A landscape with many peaks, sampled at points; each row gives a point and its height.
From any point a climber takes the steepest step (rise divided by distance) to one of its 4 nearest points. It stops when none of these is higher. Distance is the straight distance between rows; heights are no part of it.
(337) h=20.2: [ 62 138 172 125 157 104 170 154 121 110 102 156 143 140 138 133 170 123
 152 127 162  95 129 130 131 133 110 134 137 113 152  87 143 121 149 110
 143 132 192 149  94 163 109 108 131]
(893) h=64.7: [124 133 126 115  83 121 145 162 143 140 164  94 129 152 120 125 139 107
 164 119 115 118 119 143 112 109 150 121 124 122 158  98 141 116 140 106
 130 133 151 142 140 129 114 128 137]
(957) h=54.7: [152 123 100 143 185 128 129 132  90 112 136 124 141 139 112  77 196 168
 110 146 114  89 110 135 120 127 133 148 133 158 118 149 124 115  64 149
 101 107 103  95 154 102 173 171 112]
(761) h=10.7: [170 155 155 113 128 140 108  78 138 125 108 151 143 165 112 163  22 126
 128 137 101 201 139 137 185  97 142 139 108 138 141 148 122 194 175 122
 133  78  94 150 153 116 128 103 122]
(461) h=57.8: [109 139 141 124 109 112 156 168 131 116 138 120 136 153 130 116 170 120
 155 123 135 105 114 140 121  99 135 120 122 128 165 104 134 122 128 104
 127 134 167 149 133 136 128 124 143]
(1082) h=50.7: [ 93 113 126 117 115 129 157 153 133 138 154 101 131 135 123 102 153 102
 153 106 123 100 123 121  73 137 137 137 141 126 156 105 162  96 107 136
 116 143 133 125 135 126 124 136 141]
(127) h=17.0: [101 139 153 146 121 132 114 134 149 145 114 143 130 132 126 165 112 110
 149 129 161 151 123 130 128 133 108 120 115  80 121  81 125 135 180  98
 155 119 157 145 111 157  91 111 121]
(1249) h=11.6: [170 141 135 110 116 137 115  86 158 129 146 148 134 142 121 164  54 120
 136 127  89 187 144 154 174  97 159 115  86 143 143 173 114 183 174 100
 128 128  91 148 147 135 107 112 117]
(516) h=50.0: [ 93 121 126 148 175 133 164 151 102 101 123 149 148 122 129  91 162 128
 119 111 125  85 109 127  69 141 128 142 147 156 151 136 153 106  73 157
 109 130 141 114 135 151 156 147 135]
(452) h=60.9: [126 155 149 126 171  84 184 146 114 114 120 130 147 148 152 102 206 140
 121 130 143  71 105 140  71 126 124 124 151 149 181 135 156 118  95 133
  85 102 202 129 132 103 175 151 143]
(960) h=9.1: [164 113 139 123 132 137  86  80 161 179 173 138 115 100 147 207  28 123
 155 130 110 179 143 138 138 153 160  94 109  86 116 158 111 148 183  79
 144 152 123 141 125 122  82 130 104]
(800) h=61.2: [113 104 101 138 137 150 133 134 127 131 151 114 118 110 122  92 162 113
 126 108 110 112 128 117  99 133 137 151 122 151 135 140 136 108  77 152
 128 142  86 104 158 128 144 137 138]
(730) h=57.9: [141 146 130 122 150  99 168 149 109 126 130 126 146 154 131  92 194 144
 124 127 132  65 103 121  77 135 129 133 160 159 161 128 142 109  61 150
  85 111 155 120 136 104 173 155 132]
(1323) h=53.2: [137 143 129 178 237 141 146 107 114 108 143 141 142 100 145 109 189 124
  93 160 136 130  92 150  83 165 105 182 154 157 132 195 147 154 114 159
 123  94 165  91 148 120 192 168 143]
(339) h=18.9: [124 142 142 131  91 136 111 131 155 156 117 127 129 142 118 172  69 115
 150 143 131 166 125 146 135 139 119 119 115  84 102  81 134 142 173 104
 154 118 137 141 128 142 106 116 113]
(1071) h=12.6: [161 150 159 108 121 149 118  77 138 143 107 132 142 161 104 171   4 113
 148 140  84 203 134 145 159 132 145 137 146 117 136 115 138 183 173 133
 149  60 107 151 157 111 145 116 101]
(61) h=14.8: [158 105 119  87  77 125 107  76 185 146 133  99  99  82 159 159  74 127
 104 119  92 149 207 129 206 140 166  90 116 138  63 170 155 146 166 146
 113 155  67 134 122  84 132 100 114]
(131) h=15.0: [142 121 123 101  58 130  99 117 141 141  89  78 119 117 114 147  58 121
 122 148 124 167 156 133 171 149 100 115 135 109  76  93 154 123 146 160
 124 120  88 127 110 118 130 108 109]
(328) h=21.6: [ 89  99 112  95 125 166 145 134 122 133 115 141 147 127 112 131  96 102
 118 112 141 121 124 116  87 159 126 135 143 101  91  90 131 104  94 148
 118 155 119 107  95 191  87 121 121]
(1307) h=58.6: [115 140 130 135 157 110 138 154 102 104 121 116 135 143 133  83 202 152
 120 141 132  95 105 146 126 109 130 123 133 150 162 123 114 120  95 125
 102 122 144 133 149 115 151 158 130]
(1079) h=31.1: [ 88 113 130  97  87 138 137 152 136 153 127  98 129 133 124 127 118 106
 154 119 141 124 123 137 109 148 132 129 136  97 115  78 151 108 130 130
 129 150 120 125 114 145  93 128 126]
(570) h=16.1: [146 152 138 144 110 141  95 106 151 129 122 145 116 132 146 180  71 137
 123 131 131 187 144 130 166 101 114 111  88 115 117 146 107 165 179 100
 149 126 102 145 135 125 101 100 129]
(1264) h=40.8: [127 138 131 141 113 127 113 135 143 118 135 131 123 137 127 130 147 127
 140 133 129 144 120 151 155  89 131 120  91 142 153 134 109 147 155  93
 139 149 130 143 146 136 115 123 137]
(1021) h=49.7: [149 151 114 116  94 102 157 154 143 150 172  89 138 158 127 111 178 113
 135 121 123  86 116 113  81 119 141 122 134 144 170 114 142 100 104 132
 103 118 155 137 157  96 164 135 139]
(998) h=13.2: [155 151 149  96  61 124 133 131 140 151 121 117 137 169 105 177  23 118
 156 145 101 163 126 164 135 151 153 136 157  91 109  78 148 160 166 118
 163  93 144 138 138 124 151 120 116]
(263) h=53.9: [ 92 114 128 167 210 146 136 132  85  83 131 164 133 105 147  96 182 147
  88 130 120 105 115 133  83 130 122 144 144 143 141 165 121 127  89 141
 125 132 139 117 128 163 150 157 133]
(1225) h=22.1: [116  98 107 114 144 157 103  96 136 158 163 134  78  80 164 158 140 114
 125  79 142 161 143 110 114 136 142 134 121 108 118 153 100 119 129 136
 136 166 112 115 109 136  77 117 122]
(667) h=13.4: [162 135 134 100  89 133 116  99 164 146 143 119 132 149 106 172  17 114
 142 143  71 181 135 165 166 132 163 119 126 121 119 129 138 175 177 118
 130 113 107 140 149 131 125 117  95]
(814) h=50.2: [127 111 107 163 170 162 152 138 118 127 161 142 132 104 112 104 149 113
 112 121 113 109 116 102  62 163 122 169 132 159 127 157 153 100  76 171
 134 131 116  94 165 144 178 138 147]
(529) h=56.7: [127 107 102 164 190 161 126 135  86  96 138 153 142 110 130  93 171 164
 100 137 103  93 122 122  94 134 128 149 128 158 106 172 121 116  61 148
 134 137 103  95 146 149 171 154 128]
(898) h=15.2: [130 147 139 126  95 119 134 147 146 134 138 137 140 167 110 153  94 114
 165 129 128 146 118 154 140 108 142 129 112 112 141  91 132 158 165  79
 157 118 153 153 135 148 109 109 128]
(1341) h=12.0: [174 135 148 113 106 148 101  74 171 131 130 132 119 131 145 189  16 137
 119 142  79 194 180 132 183 128 150  89 108 125  97 180 139 168 180 122
 124 120  89 148 140 107 133  96 112]
(537) h=60.6: [ 87  99 114 130 144 156 127 129 118 119 141 142 114 101 130 116 151 108
 120  98 132 124 127 117  87 140 128 148 134 126 127 135 124 112  96 146
 126 155 110 114 119 166 103 131 135]
(1070) h=10.6: [110 157 145 149  99 139 107 124 123 127  71 133 136 148 135 140  91 149
 113 145 159 157 137  88 150 121  76 125 127 104  91  72 117 121 176 145
 166  68 115 152 127 124 133 104 122]
(407) h=45.8: [ 97 118 127 139 178 136 101 123 109 105 129 142  97 117 164 117 196 151
  92 119 145 138 126 139 140 101 122 137 114 127 131 176  89 142 115 113
 137 158 106 118 127 129 115 148 138]
(1035) h=14.9: [126 124 146 117  93 126 125 138 149 163 148 122 133 141 108 172  59 103
 175 138 113 145 118 164 122 148 162 118 126  64 126  91 143 136 176  81
 162 131 159 123 136 141 100 132 112]
(702) h=53.6: [110 132 140 165 231 126 158 132  84  92 124 139 151 122 144  83 193 164
  86 147 122  88 101 155  81 134 120 146 153 150 147 154 144 135  89 146
 102 100 159 113 138 125 174 174 126]
(505) h=19.3: [ 86 115 160 132 130 116 139 147 133 140 127 138 142 134 123 157 135 102
 174 122 156 120 129 132 115 149 126 130 130  67 133  82 145 112 179  89
 151 131 195 135  98 159  86 110 122]
(639) h=59.6: [ 82 100 124 162 176 140 144 129 124 110 151 139 123  90 130  99 163  90
 139 103 134 122 116 107  61 147 128 146 146 121 158 142 153 104 119 149
 128 130 152 115 124 144 124 138 144]
(290) h=34.7: [ 84 122 143 157 156 125 120 133 129 119 136 137 123  97 138 130 170  95
 140 112 152 136 122 130 116 121 117 133 120 102 162 122 123 125 162  97
 140 146 173 145 101 155  89 123 135]
(415) h=37.5: [126 110 111 107  91 139 104 112 158 145 132 109  93 107 140 134 131 120
 121 110 110 148 162 134 166 114 140 121 106 139  97 146 125 139 130 137
 126 162  65 121 133 117 108 124 128]
(561) h=11.9: [113  87 144 140 123 132  94 125 151 168 173 111 121  92 121 150 109  96
 164 118 133 147 123 131 109 147 155 122 116  59 132 117 131 115 179  91
 145 152 170 127 118 140  74 140 118]
(1003) h=58.9: [141 106 120 130 100 140 129 120 174 161 192  89 109 109 129 132 117 106
 157 115  94 146 139 141 124 119 157 121  96 127 155 136 135 124 162 102
 144 142 113 136 169 116 112 135 122]
(298) h=49.9: [160 115  99 126 119 118 110 124 128 123 126 100 113 135 116  90 187 153
 117 137 102 123 141 132 186  95 158 117 108 158 126 164 101 127 119 137
 117 141  79 108 153  88 137 154 127]
(1023) h=43.4: [147 136 125 114  60 114 103 142 145 126 108 103 121 144 108 135  98 133
 132 144 118 145 134 140 191 103 127 124 114 142 114 114 127 147 152 133
 122 129 104 131 125 117 124 107 126]
(70) h=49.8: [138 160 155  93  85  92 157 159 130 114 113 153 152 194 120 143 136 150
 150 138 149  92 118 127 148 101 134 139 144 138 136  80 124 155 143  94
 154 110 174 164 119 138 146 100 159]
(679) h=0.9: [127 128 130 129 116 146  87 103 155 161 136 134  87 106 170 182 102 127
 125 111 147 181 142 118 139 126 109 105 112  97 106 134 104 139 164 117
 134 149 112 134 106 129  72 108 114]
(641) h=50.3: [170 142 134  95 116  76 156 144  88 106 109 132 139 166 108  82 189 183
 121 149 137  58  97 100 136 132 143 114 188 154 137 117 108 101  68 125
  83 115 154 155 103  85 139 160 147]
(794) h=54.2: [130 128 114 108 102 106 138 155 111 118 126 106 129 146 109  85 173 136
 136 130 123  88 114 127 134 116 136 123 149 161 141 114 121 112  84 144
 102 134 111 128 136 112 143 144 129]
(126) h=67.2: [132 113 103  89  55 122 120 140 145 140 132  80 115 124 108 116 109 110
 139 129 108 125 141 143 163 125 140 126 129 140 108 106 141 127 124 144
 119 149  85 125 129 121 120 127 120]
(1335) h=43.6: [157 126 101 120  83 121 132 136 158 146 170  82 117 135 115 109 150 119
 139 120  89 123 133 135 144 103 155 113 106 158 155 125 119 121 139 131
 123 135 110 132 178 110 143 137 122]
(164) h=10.9: [109 124 115 117 130 154  97 114 135 143 115 154  94 115 154 159 126 123
  95 105 162 162 141 111 132 125  96 124 128 103  93 125  92 132 121 146
 121 143  95 113 102 151  80 104 121]
(1147) h=57.1: [ 94 126 143 142 180  85 204 144 114 108 137 145 146 129 147 109 169  99
 148 110 141  82 126 116  52 160 123 140 167 135 182 147 196 104 117 155
 104 105 200 112 112 113 155 136 152]
(24) h=45.3: [137 151 140 101  65 100 124 158 120 121  95 115 134 167 100 128 114 143
 139 143 148 107 116 124 174 115 122 136 149 145 115  83 123 136 136 127
 129 118 132 146 103 117 133 104 144]
(467) h=44.1: [159 131 111 143 120 134 126 119 148 135 170 107 127 124 124 115 161 118
 139 124 101 141 124 148 133  90 144 115  76 156 174 159 105 130 146 103
 139 134 126 132 178 118 137 141 132]
(579) h=56.1: [131 163 132 154 222 117 155 126 116 115 130 115 152 123 150  94 214 135
  98 163 142  98  92 162  81 136 112 144 141 154 164 159 144 143 123 139
  91  89 201 109 156 100 182 168 134]
(526) h=50.5: [144 112  93 111 125 115 122 143  94 102 101 119 121 126  89  76 156 148
 125 149 121  93 129 132 182 123 142 135 145 158 107 140 103 123  78 147
 103 139  70  99 121 109 130 143 130]
(22) h=53.8: [127 110 105 132 175 128 120 147  76  91 114 144 131 136 114  70 173 172
 105 152 116  92 116 138 140 122 138 143 142 153 106 145 111 124  63 137
 108 133  91 101 124 124 143 165 127]
(662) h=18.4: [160 128 137 122  65 132  89 108 145 129  94  87 120 119 124 162  36 134
 117 152 103 178 160 128 186 135 109 112 120 114  89 112 148 140 167 155
 132 103  97 133 127 108 144  97 110]
(420) h=47.1: [120 118 115 148 157 139 168 159  82  91 111 155 174 124 117  90 121 157
 116 129 104  52 110 111  74 143 131 128 148 176 120 139 146  88  58 143
 117 150 139 113 109 163 161 145 125]
(956) h=38.0: [103 144 134 107 107 112 119 148  99 114  61 136 138 148 103 110 107 145
 116 150 170 108 123 101 168 132  91 139 153 140  90  89 127 123 108 150
 127 112 102 127  91 132 117 109 140]
(1310) h=32.8: [113 118 121 135 140 148  98 105 137 143 151 135  84  96 165 150 163 125
 129  93 138 158 136 124 137 109 132 127 106 123 135 172  99 133 140 113
 138 171 104 123 123 130  92 126 135]
(230) h=33.1: [112 102  94  79  74 133 121 129 126 140 111  92 123 115 105 114  94 103
 129 126 126 127 144 130 138 140 122 135 136 126  84  98 143 121 100 153
 119 153  72 115 113 139 109 119 120]
(506) h=47.2: [ 83 132 154 126 172 109 176 158  90  92 101 161 152 142 134  90 166 153
 121 113 135  70 110 128  95 133 130 129 160 153 156 123 148 116  72 143
 109 134 156 133 110 151 141 151 132]
(1075) h=29.7: [ 68 137 156 130 137 128 137 144 134 131  96 150 134 134 132 141 142 111
 129 124 170 127 127 118 123 139  96 129 136  97 119  78 126 123 149 125
 137 125 145 140  94 165  90 109 119]
(1008) h=50.4: [184 159 101 132 138  92 126 126 104 119 141  87 138 171 108  97 203 169
 107 161 108 107  97 135 134  93 154 108 101 154 158 146  85 127 125 118
 107 107 165 132 180  90 162 152 117]
(63) h=6.6: [131 125 134 127  78 152 100 108 147 156  91 112 119 119 144 170  57 127
 118 142 136 191 143 121 136 161  87  95 129  68  75  78 121 113 162 143
 142 101 113 137 124 127 119 123 107]
(266) h=49.3: [ 89  91 134 149 151 118 136 137 132 130 169 109 132 101 122 109 156  86
 167 105 140 125 124 112  76 146 144 137 130  85 164 126 158  94 158 116
 133 133 185 127 116 125  98 137 141]
(674) h=62.3: [135 108  79  81  92 128 134 136 100 113 113 107 135 118  87  84  99 115
 135 129 115  85 135 119 149 139 132 139 146 155 101 110 134 111  63 154
 115 152  70 109 106 137 129 120 132]
(776) h=4.8: [139 115 120 113 135 160  94 100 149 174 144 146  87 102 172 185 107 126
 115  93 176 183 146 107 123 143  98 111 139  70 105 120  84 127 149 137
 122 136 122 115  92 134  72 111  99]
(317) h=43.2: [128 106 102 119 147 133  95 117 112 119 118 141  96 116 137 106 175 161
  98 118 124 131 146 130 173 104 152 132 111 137  93 179  95 141  95 135
 133 155  63  99 128  97 128 143 137]
(1271) h=49.6: [113 121 124 165 159 131 132 127 137 126 168 109 117  94 134 100 186  90
 146 118 136 133 113 129  87 123 120 141 116 132 185 153 141 112 145 114
 128 129 159 125 151 119 138 146 147]
(643) h=1.1: [144 155 129 132 139 139  88  93 143 158 138 147  92 119 187 195  97 142
 122 101 157 184 148 108 156 109 106  93  94 100 126 156  90 151 176 106
 145 147 117 135 104 112  79  94 121]
(1127) h=4.9: [103 145 142 147 134 146 110 116 138 142  92 160 121 132 154 158 122 135
  95 127 181 164 141  87 136 123  66 122 130  84 103  87  91 124 162 134
 149  92 123 148 109 147  96 105 114]
(657) h=56.3: [142 135 123 130 169 112 166 148  82 106 124 142 155 142 117  79 168 166
 118 136 124  58 100 126  89 138 134 135 162 166 137 131 140 110  46 151
  92 113 132 112 127 113 176 166 120]
(99) h=6.8: [144 131 142 155 155 130  85  93 137 144 157 154 134 101 136 175  86 110
 154 106 152 170 126 128 134 114 119 127  88  82 145 142  97 159 190  60
 161 146 167 157 100 145  80 108 114]
(1126) h=8.9: [133 108 145 134 108 140  90 117 162 183 146 123 113 101 132 184  64 109
 146 137 135 167 129 144 127 164 133 101 123  48 103 109 113 123 181  99
 150 141 146 125 120 130  76 138  99]
(756) h=14.4: [146 103 135 138 126 134  94  97 155 160 188 123 112  91 131 166  87 106
 172 113 114 163 129 142 128 124 159 116  88 103 147 157 114 140 181  72
 148 158 138 149 128 135  81 132 114]
(1284) h=53.5: [ 88 114 125 129 151 131 115 146 107 105 104 142 120 123 127 105 167 140
 104 126 134 113 119 131 138 112 118 139 131 143 119 131 108 130  89 140
 119 149  98 117 116 150 115 137 133]
(622) h=46.5: [167 145 111 125 105 111 125 131 129 113 136 115 135 160 110 107 149 141
 127 143 106 138 118 155 169  75 160 114  89 160 166 146  89 155 144 104
 129 128 137 140 165 123 132 134 130]
(1228) h=57.6: [151 127 102 135 143 125 125 126 128 136 144  99 118 132 124  86 200 135
 116 126 112 112 125 131 132 119 134 133 112 161 143 151 115 112  96 153
 116 126  91 106 177  93 166 161 122]
(1320) h=18.0: [153 107 123  95  82 141 102  76 174 158 126  98  94  97 175 190  47 128
 106 135 107 183 190 126 166 159 132  81 125  99  64 146 143 132 162 148
 118 141  86 134 126  96 122 110 104]
(847) h=67.3: [111 124 120 143 141 133 120 135 125 120 137 114 114 123 136  95 194 127
 128 122 122 126 118 140 126 103 132 132 109 150 155 144 116 123 107 130
 121 140 107 122 157 116 137 147 137]
(879) h=11.0: [ 98 160 152 149 132 124 134 131 140 139  99 161 151 150 131 166 109 126
 149 140 172 133 135 111 125 132  95 123 122  81 114  65 126 136 196 102
 182  86 167 153 118 152 117  94 114]
(246) h=47.5: [155 116 111 190 195 175 144 136 111 120 164 159 142  95 132 131 155 135
  90 143 114 120 115 106  78 169 102 172 130 165  95 200 144 102  89 164
 154 136 136  87 158 147 204 136 144]
(324) h=31.7: [169 130 133 140  89 119  84 112 124 117  69 108  99 118 124 133  72 145
  96 157 134 158 173 103 224 110 106 122 112 118  94 147 134 130 151 159
 125 100  81 113 110  83 140  97 136]
(586) h=33.0: [136 140 137 147 142 127 108 115 132 115 142 145 122 117 141 137 137 122
 134 123 135 164 125 154 151  83 125 122  74 133 160 166  90 157 166  70
 154 153 134 148 138 137 102 124 135]
(426) h=50.6: [163 122  89 127 128 119 140 126 139 157 163  90 118 127 108  91 179 119
 119 117 103 101 138 110 132 137 128 138 124 167 138 131 127 111  84 168
 116 119  81  98 182  87 176 145 123]
(1308) h=52.2: [112 131 128 165 203 133 146 134 108 107 136 139 138 108 140  91 193 129
 108 138 132 106 101 139  75 143 119 155 143 155 161 160 144 125  90 156
 110 113 148 104 147 127 174 157 136]
(371) h=52.6: [125 135 135 179 203 129 185 151  90  96 124 172 169 107 136 104 142 151
  94 139 117  76 102 132  47 164 127 147 155 173 138 168 180 114  94 169
 116 111 179 100 128 151 189 156 130]
(1191) h=1.4: [133  98 128 113 112 157  97 104 158 187 133 126  97 102 159 184  82 114
 120 116 162 182 145 122 117 162 112 100 136  54  91 106  99 116 147 134
 122 132 125 119 103 133  74 128 103]
(1022) h=20.3: [137 117 131 142 150 130  90  96 139 138 177 134 111  81 146 155 122 111
 160  99 134 164 131 131 128 107 135 122  87 111 162 174  96 139 180  78
 156 167 152 151 111 132  87 123 128]
(1148) h=37.1: [146 123 110 109  81 115  93 126 122 115  79 109 106 115 106 114 107 130
 114 144 135 137 153 123 213 116 118 129 126 140  94 132 132 136 125 159
 110 129  72 104 105  98 120 107 135]
(1119) h=53.3: [144 155 143 110 114  79 161 157 120 103 126 131 147 184 127 111 189 160
 133 139 132  79 102 133 129  92 142 111 139 146 166 111 108 131 115  94
 116 116 194 166 142 120 157 130 148]
(446) h=48.8: [117 123 114 175 200 133 138 116 134 125 166 137 116  86 130 105 174  88
 122 121 140 142 107 111  72 161 111 173 141 146 159 180 152 119 119 160
 133 114 149 100 151 116 168 147 155]
(944) h=30.9: [ 94 129 124 103  89 131 117 141 125 132  87 118 128 137 114 127 107 121
 125 130 152 135 128 119 140 137 102 131 141 122  88  81 134 124 111 146
 120 136  98 126 102 149 103 112 129]
(111) h=60.1: [170 120  83 149 157 148 154 148  91 118 141 137 165 115  92  89 136 150
 118 144  98  56 118 111 100 153 121 150 133 184 105 147 134  90  45 150
 121 134 105  91 148 126 195 148 120]
(994) h=38.5: [128 111 103 114 127 142 100 104 136 138 127 131  88 104 150 124 160 141
 104 101 124 136 155 125 162 108 149 123 103 141  99 171 105 138 106 137
 137 161  61 103 126 105 115 132 137]
(1329) h=28.4: [119 144 140 144 110 134 101 131 154 140 121 137 118 130 134 160 106 121
 135 130 139 167 124 140 151 109 113 121  96 115 123 111 114 150 171  96
 144 137 122 146 126 145  93 112 125]
(1059) h=14.2: [ 95 104 124 105 112 155 115 125 147 160 118 128 112 111 133 148 103 103
 119 118 156 154 132 127 104 159 113 129 139  76  92  91 122 112 130 141
 121 142 114 120 103 163  77 126 113]
(1162) h=52.1: [169 163 104 139 156 105 139 127 122 149 149  92 139 151 124 101 216 139
 110 150 127  95  96 133 101 129 128 132 121 162 155 142 117 117  99 147
  98 104 151 111 176  88 176 157 117]
(1102) h=54.0: [113 125 119 183 180 132 197 153 108  98 140 175 164 100 126 112 121 113
 108 123 119  88 111 102  36 181 126 152 151 164 137 165 189  91 111 169
 128 125 183  97 125 157 173 145 144]
(542) h=13.8: [164 166 147  95  70 112 135 125 130 136 108 142 153 195  95 165  67 136
 154 137 128 141 122 135 148 111 146 156 152 124 122  77 133 176 161 112
 162  69 157 152 125 123 156  91 137]
(1029) h=12.2: [171 125 141  92 121 146 119  68 186 145 159 130 126 130 140 188  15 123
 133 142  70 179 176 151 172 144 172  91 117 129 105 184 141 174 186 108
 117 131  79 148 145 115 123 111 102]
(652) h=54.5: [115 132 132 113 125 107 182 150 114 128 141 119 147 151 128  97 162 119
 140 103 133  69 119 112  62 141 135 138 160 150 162 117 168  94  66 146
  98 129 142 122 125 115 154 147 145]
(950) h=32.0: [155 138 128 127  92 131  86 108 159 126 109 127 105 127 145 157  94 142
 108 131 116 168 167 129 199  96 137 104  92 136 101 162 121 160 161 121
 126 145  81 130 127  96 117 107 135]
(350) h=43.9: [120 130 133 163 159 122 128 129 130 107 156 122 131 103 131 107 174  94
 153 121 135 130 118 148 110  97 122 124 100 123 193 151 116 130 163  80
 141 137 183 147 137 134 120 134 142]
(1033) h=60.7: [ 67 115 141 132 168 148 148 139 109 108 106 180 141 119 129 126 143 119
  93 111 152 112 126 114  99 145 117 139 152 117 123 110 117 115 108 145
 119 148 145 125  82 202  90 116 125]
(329) h=53.4: [ 95 139 159 145 182  99 166 152 109  93 121 130 140 124 150  95 203 131
 124 134 142  97 114 153 109 109 118 124 133 134 190 128 134 129 126 108
 122 121 195 146 133 131 144 144 144]
(358) h=52.3: [147 131 125  90 104  97 161 154  88 103 103 135 143 155 104  78 154 155
 135 129 133  57 109 109 134 134 138 124 185 161 131 110 123 103  52 136
  96 131 118 136  94 113 139 143 143]
(344) h=51.6: [155 146 148  98  88  67 166 145 119 114 119 132 147 179 128 108 190 165
 134 129 132  63 114 102 116 117 139 107 167 144 153 112 127 107  80 113
  98 121 176 169 114 107 152 142 159]
(232) h=44.8: [ 71  86 126 140 159 149 161 133 117 116 146 142 138 108 119 109 136  91
 139  97 137 113 121 107  62 166 144 147 151  96 140 118 159  86 124 148
 122 141 163 114 103 171  91 135 134]
(922) h=15.5: [161 114 139 114  77 139  97  92 171 143 124  94 112 118 139 188  14 130
 118 156  79 184 169 144 172 153 132  95 127 103  84 131 149 146 178 141
 127 120  98 139 141 111 141 113  98]
(1106) h=46.1: [ 84 139 154 104  96 118 151 161 127 131 106 127 141 160 126 134 138 120
 154 123 152 106 120 130 121 131 117 128 136 115 123  75 146 120 134 115
 138 134 149 143 106 146 108 113 135]
(874) h=44.4: [110 104 105 137 142 156 167 150 103 113 138 138 152 117 108  93 121 113
 122 112 108  80 123 104  60 148 133 153 137 159 123 128 150  85  62 157
 125 151 121 105 136 162 153 131 137]
(171) h=40.3: [114 131 128  86  64 119 125 159 129 133 106 100 133 150 109 121 116 119
 146 131 136 119 127 131 146 133 119 130 144 126 102  77 146 123 118 137
 123 138 114 134 107 134 116 115 133]
(1094) h=46.2: [ 88 119 134 130 163 130 152 158  80  86  96 170 153 132 119  93 144 154
 104 125 128  76 111 126 107 129 128 137 148 156 122 122 125 113  68 144
 114 146 125 123 101 176 130 139 127]
(1146) h=23.8: [152 134 127 120  82 142  87  89 152 136  97 114  97 115 164 170  64 143
 101 130 118 186 180 106 183 126 108  89 113 104  73 144 129 136 155 152
 120 116  79 135 118  95 122  94 120]
(549) h=54.4: [144 155 127 147 165 113 146 141 121 109 141 110 143 138 135  95 204 136
 122 151 125 113 103 154 111  92 123 115 106 151 189 141 105 130 131  98
 115 117 184 140 171 116 159 149 137]
(161) h=46.0: [124  94 100 150 167 167 132 106 127 143 180 140  93  82 134 126 157 114
 115  87 115 144 142  99  85 150 130 159 120 136 125 173 129 103  88 155
 156 149  97  98 153 136 152 123 150]
(943) h=14.6: [112 133 156 155 157 114 118 121 136 132 130 158 150 123 112 156 111  96
 167 119 157 143 125 138 132 122 119 136 104  74 145 101 122 148 192  58
 170 121 199 151 101 168  96 100 117]
(913) h=10.2: [159 150 144 146  91 134  93 109 138 112  93 131 125 152 117 158  41 149
 118 149 114 176 147 112 190  95 114 134 105 131 118 124 121 160 172 136
 152  81 106 142 142 112 142  92 130]
(703) h=14.1: [143 169 144 124 102 127 132 119 130 134 103 155 152 180 104 161  52 129
 155 137 133 159 120 141 139 111 132 150 132 117 125  74 133 178 176 106
 178  66 143 153 143 133 143  97 125]
(765) h=14.3: [136 149 143 141  68 137 100 126 135 129  83 107 132 146 118 156  60 141
 133 147 132 165 139 116 163 124  97 118 128 110  96  82 132 134 168 139
 155  86 118 145 127 116 137 104 123]
(859) h=33.7: [140 137 119  95  84 105 118 145  92 115  61 109 128 136  85 105  87 131
 128 157 162 106 128 108 189 140  95 145 166 145  99  96 132 120 108 155
 116 114  96 118  80 110 127  98 143]
(313) h=9.2: [154 124 130 124 122 142  98  89 165 165 169 131  98  99 166 184  86 126
 149 109 117 170 150 136 149 120 148 100  86 121 127 169 108 148 180  92
 143 161 108 144 124 118  81 113 118]
(2) h=54.3: [143 128 118 112 153 107 167 156  63  90  98 155 156 147 100  72 138 178
 120 141 130  48 102 119 132 136 138 132 176 172 122 123 128 108  45 131
 101 135 116 124  95 126 138 150 129]
(646) h=50.1: [117 144 159  97 106  85 159 165 108 107 101 138 147 172 128  99 175 160
 136 133 152  73 110 120 146 115 127 126 156 152 140  95 127 117  93 118
 115 130 149 157 108 125 139 133 149]

For each start below, name the point where the climber stops.
(1341) => (126)
(358) => (452)
(1271) => (847)
(290) => (847)
(232) => (847)
(776) => (847)
(643) => (126)
(667) => (126)
(641) => (452)

Call two points neighbours if one is among the 4 nearest of the other. Go from one point of each pair to the other, from neighbour to neighbour, staying as high as possible. Name the lowest point that can't be avoided.
(111), (893) => (329)
(1033), (452) => (730)
(1033), (847) => (537)
